Each row is a point on a landscape with many peaks, with its height.
A climber steps from a point to whichever of its 2 nearest points has the largest rise for the distance, and stops where none of them is higher. Distance is the straight distance between rows; heights are no part of it.
mitik (h 4.85): [135 146 102 153 132 118 117 190 156 161  99  97 122 114  99  94  88 128
 116 167]
Purop (h 6.28): [ 92  66  75 108 124 151 101 118 141 134  98 110  47 110 131  90 109 114
 136  95]
Toli (h 4.03): [113 106 164 200 139 137 152 186 164 118 122 126 121 127 143  74 100  86
 110  99]
Takup (h 1.66): [160 122 187  80 132 137  83  81  83 119 131 148 199 124 102 102 163 141
 113 138]
bizu (h 5.21): [113 119 168 172 109 117  96 104 109 138 124 161 128 129 125 118 170  54
 160 118]
rirag (h 6.21): [120 160 121 126 174  70 129 101  87 115 149 160 104 170 137 147 149 162
 125 167]
vube (h 6.32): [121 109  92 137 142 152 130 110 108 113 117 112  46  73 177 158  97 109
 118 109]
Rere (h 6.11): [114  87 132 148 170 135 169  73 107 148 125 132  51  88 179 145 142 137
 122 117]
zenul (h 5.42): [102 136 138 111  88 146 125  98 151 132 142 151 140 141 131 149  97 157
 132 122]
bal (h 4.95): [109 172 100 138 150 108 130  48 116 120 103 119 113 146 120 169 119 142
 107 125]
redut (h 1.86): [152  95 195 104 121 162 101 109 106 126 160 133 187 107 121  95 162 137
 136  85]
bulob (h 3.90): [139 162 186 144 152 114  86 105 106 115 101 101 116 133  83  62 136  87
 175 101]
gef (h 3.81): [148 152 164 103 146 127 110 169 138 116 104  36  97 115 101 114  98 152
 157 105]
Luf (h 5.80): [103 122 130 101  87 154 107 144 107 115 115  72  78 144 127 153  47 142
 157  99]
muvu (h 6.02): [126  83  67  88 152 161 110 115 157 114 100  88  72 144 126  86  81 163
 110 104]
rizig (h 4.92): [122 126 106 168 103 142 119  97 128 106 122 138 173 149 102 127 164  70
 150 108]
tib (h 4.16): [202 114  81 125  97 109 116 122 167 134 133 155 190 132 142 112 151 114
 138 160]
ruro (h 3.21): [168  97 157 171 145 108 172 130  60 154  93 166 199 135 133 122 193  60
 114 159]
pef (h 6.34): [139 141 109 145 164  81 136 100  90  85 140 155  97 113 141 160 201  86
 128 175]
Moro (h 5.79): [165 130 112 136 150 167 115 115 121  77 117  56  54  81 148  95  73 131
 131  73]
zul (h 3.89): [123  90 137 153 118 159 154 184 177 116 127 141 176 119 138  89 138 110
 100 104]
fov (h 3.32): [144 113 128 154 113 102 116 203 103 111 186 176 154 138 150 102 123 147
 107 169]
bemo (h 5.12): [ 86 141  97  94  99 152 112 167 179 106 115 104 137 104  95 162 120 134
  83 138]
bur (h 1.44): [155 156 157 118 136 148 108  55 100 106 103 130 165  86  92 106 139 115
 114 155]
Pirop (h 6.51): [ 83  84  97  94 113 166 144 101 122 132 103 114  62 109 160 147 104 126
 112  86]
gusu (h 6.12): [ 81 105 150  93 111 170  84 103 114  98 152 118 112 154  90 124 119 168
 162  89]
gokan (h 5.77): [116  96 125 100 105 158  95  86 130 131 155 141 150 172  91 103 104 189
 152 124]
zipav (h 2.35): [138 143 153 125 127  90 152 127 115 155 151 156 173 149 158 170 171 130
 142 145]
Pof (h 6.06): [181 144 104 159 130 140 136 100 108 115 122 107  64  71 146 118  88  98
 148 109]
Nika (h 5.90): [ 87 166 111  87 175  65  74 124  98 123 128 132 117 156 125 144 167 151
  91 158]
Sibat (h 5.28): [ 93 139 180 125 121 165 103 119 136  69 141 104 181 118  99 138 106 170
  72 131]
fif (h 5.25): [120 193 153 155 113 108 141 165 162  65 147 119 128 143 152 155 101 114
  97 111]
Marod (h 5.68): [100 142 116 114 166 101  84 110 137 101 117 121 116 122 148 138 149 150
  59 154]
mupo (h 5.05): [125 172 174 138  78 125 139 170 203  66 112 134 117 155 148 125  74  97
 127  99]
zepo (h 0.88): [127  86 165 156 112 101 194 174 180 142 140 161 118 177 185 136 125 102
 136 149]
rina (h 4.46): [113 142 116  91 168 112  94  56  71 129 106 155 129 156 110  98 167 132
 132 144]
Poti (h 2.63): [166 127 106 130 109 129 151  74 116 118 178 182 130 103 162 179 160 128
 150 155]
zad (h 4.81): [ 99 150 162 119  70 146 116 143 155  61 124 113 115 150 107 149  98 102
 144  81]
Kodi (h 5.91): [152 143 129 150 138  98  97 119 117 112 111 146 144  94 142 150 170  87
  96 184]
zazu (h 5.11): [117 129 110 145 135 135  94 171 138 106 120 110 106 141  94  83  97 124
 131 119]
fak (h 5.37): [163 151 129 109 181 141 131  92 137 100 135  77 111  77 152 119 147 148
 103  74]
zaruf (h 2.18): [136 112 129 115  85 127 122 129 145 189 129 169 182 121 122 158 165 121
 147 147]
mapo (h 0.80): [111 114  87  83 129 127 146 173 158 217  99 108  98 118 120 134 143 137
 152 107]
divad (h 4.59): [169 124 107 148 118 129 114  86 145 112 129 150 217 170 127 109 153 124
 122 107]
nuko (h 6.03): [ 78 103 101 115 107 132  88 128 113 152 106  98  44 163 131 108  69 128
 154 107]
nekab (h 5.41): [131 126 101 138 126 150  77 170  87  77 164 108 110 117  71  89 138 134
 153 106]
pirar (h 3.74): [121 112 140 138 105 140 117 185 170 136 117 142 182 175 124  96 111 117
 112 133]
lutag (h 5.10): [186 162 145 110 169 122 148  65 141 139 134 110 170  85 160 136 163 136
 103 112]
ligi (h 3.40): [173  87 136 137 132 100 126 130  61 142  93 163 215 132 125 108 162 100
  80 151]
zopi (h 0.82): [127  88 166 173 166  97 195 139 163 161 147 113  94 171 185 150 141 132
 134 160]
tud (h 4.94): [ 92 139  90 104  87 146 157 137 188 130  85 114 138 126 110 161 121 110
 124 106]
Vaz (h 0.87): [101  88 112 111 135 110 173 161 157 215 116 151 104 146 144 143 167 115
 167 134]
nar (h 1.26): [161 139 158 166 124 137 130  61 127 140 115 148 133  90 121 108  98 111
 134 155]
Garut (h 0.47): [ 84 122 108 105 121 105  89 123 148 149 118 147 169 185 110 136 156 144
 119 145]
Zet (h 4.18): [132 121 127 123 153 127  69  78 103 128 106 125 115 143  99  71 149 111
 152 107]
rutun (h 2.88): [125 103 115 100  96 179 195 141 160 122 159 167 136  78 161 158 105 166
 108 119]
seve (h 2.48): [141 127 167 137 108  93 151  92  93 122 177 178 113 146 153 193 147 123
 159 174]
nebu (h 0.58): [106 131  93  81 118 120  69 122 158 148 112  99 143 159  76 118 156 135
 150 126]
fev (h 4.41): [118 135 163 152 160 104 126 159  88 152 111 140 155 143 118 104 119 140
  94 173]
kodip (h 4.00): [160 173 139  81 133 116 126 161 165 157 110  73 114 102 130 142 107 135
 140 109]
Zibon (h 5.49): [ 90 149 147 128 173 139 109 119 104 100 128 113 142  96 110 135 123 168
  57 141]
kubu (h 5.59): [175 159 129 129 181 162 116  89  93  63 119  57  95  69 112  99 109 144
 124  85]
mivo (h 0.70): [108 130  84  77 137 108 117 144 119 199 133 102 144 136 105 141 181 149
 143 111]
rer (h 3.73): [211 109 123 113 129  74  95 119 120 150 109 147 191 151 150 110 158 107
 114 159]
felen (h 5.57): [153  99  92 130 124 137 177 115 165 135 154 158 101 155 173 110 101 157
 151 106]
Nep (h 5.18): [120 176 132 135 107 116 131  64 139 148 109 135 144 141 118 180  85 151
 132 157]
fovum (h 4.47): [172 154 137 115 169  90 143 131 134 196 117 126 139  93 146 126 149 139
 116 174]
Dasin (h 2.78): [118  91 107 130 106 143 170 110 148 117 168 182 144 102 156 184 150 149
 106 148]
samu (h 3.64): [161 171 171 111 136 128  96 124 101 103 126  84  99 108  90  99 109 125
 164 120]
vef (h 5.13): [174 138 100 196 112 133 193 122 128 120 179 164 126 133 153 148  84 148
 152 154]
govar (h 3.04): [111 127 140 174 145 120 156 132  33 130 118 174 188 162 102 112 176  83
 129 160]
dofav (h 5.34): [168 140  92 146 106 133 193 125 149 145 139 138  99 108 165 152  78 133
 154 118]
sonuk (h 4.71): [115 135  79 125 145 127 105  43 102 121 130 161 129 164 107 128 132 153
 121 130]
Nal (h 4.20): [131 129 173 193 157 121 138 183 108 142 114 131 130 146 117  52  88 118
 122 146]
von (h 3.13): [119  96 117 125 104 158 115 210 121 134 181 155 137  93 116 100 115 151
 103 153]
fug (h 5.52): [109 133 157 130 114 101  86  96 124 129 118 164 102 140 146 141 161  91
 126 159]
beza (h 5.60): [ 77 149 147 109  83 142 170 175 128 128 114  83 106 164 138 170  47 139
 123  77]
sugu (h 5.78): [113 110 139 113 122 157  81 145 123  85 136  82 122 148  71 115 145 125
 186  76]
timed (h 2.87): [122 155 133 141 135 112 132 187  27 122 146 169 156 132  96  89 151  96
 139 147]
Bobu (h 5.85): [155 106 110 152 164 116 155  85 126 138 145 140  93 132 158 120 144 147
 155 110]
rini (h 6.54): [109 152 105 128 160  99 149  84  64  96 148 163  73 137 135 190 162 130
 118 178]
fol (h 5.43): [ 92 171 138 149 112 101 145 147 137 123 147 107 102 175 142 166  83 139
 138  89]
Lene (h 2.01): [130 105 158 125 108 153 130 104  99 171 156 156 167  91 125 125 162 115
 157 108]
rimo (h 4.21): [166 153 111  99 137  94 149 137 157 185 108 108  91  84 164 174 128 130
 134 155]
pevi (h 4.78): [193 138 130 110 155 124 147 113 124 193 129 129 189  65 146 123 175 133
 126 130]
Tez (h 1.11): [158 133 153 181 115 132 161 131 166 163 107 150 142 113 140 103  93 104
 151 147]
rusu (h 2.99): [120 106 105  98  97 179 155 188 150 124 160 141 115  70 117 122  78 170
 106 149]
zomom (h 3.53): [118 120  95 149  93 111 118 179 148 108 167 166 162 200 132 103 118 139
 130 140]
gol (h 0.98): [145 101 133 144 110 105 148 166 170 186 119 160 110 151 151 119 128 111
 166 158]
Boga (h 5.50): [ 73 123 117 113 109 173  84 158 109 105 126  66 120 113  60 154 150 110
 149 110]
sedi (h 5.03): [100 121 176  95  84 194 132 149 162  66 138 110 163 125  96 143  95 152
 129 106]
mikis (h 4.62): [107 124 115 158 142 115 144 185 149 184 102 125 153 126 122 129 136 136
  94 174]
rek (h 4.77): [114 137  98  99 138 149 183 156 181 152 102  76 159 113 127 150 146 121
 123  74]
Sem (h 0.76): [108 109 131 155 163  84 197 147 134 129 158 117  43 180 185 164 111 154
 133 124]
mamu (h 5.30): [ 60 144 118 101 120 165  97 199 145  80 112  60 114 102  90 162 132 125
  92 104]

Two climbers start at each pair of points below. Name the first point that both come to, or write -.
mupo / kodip | Pirop
Toli / bulob | gusu
timed / samu | gusu
sedi / rek | -

For each start below, name the point where the climber stops.
fov | gusu
ruro | rini
gef | Pirop
rina | gusu
zad | Pirop
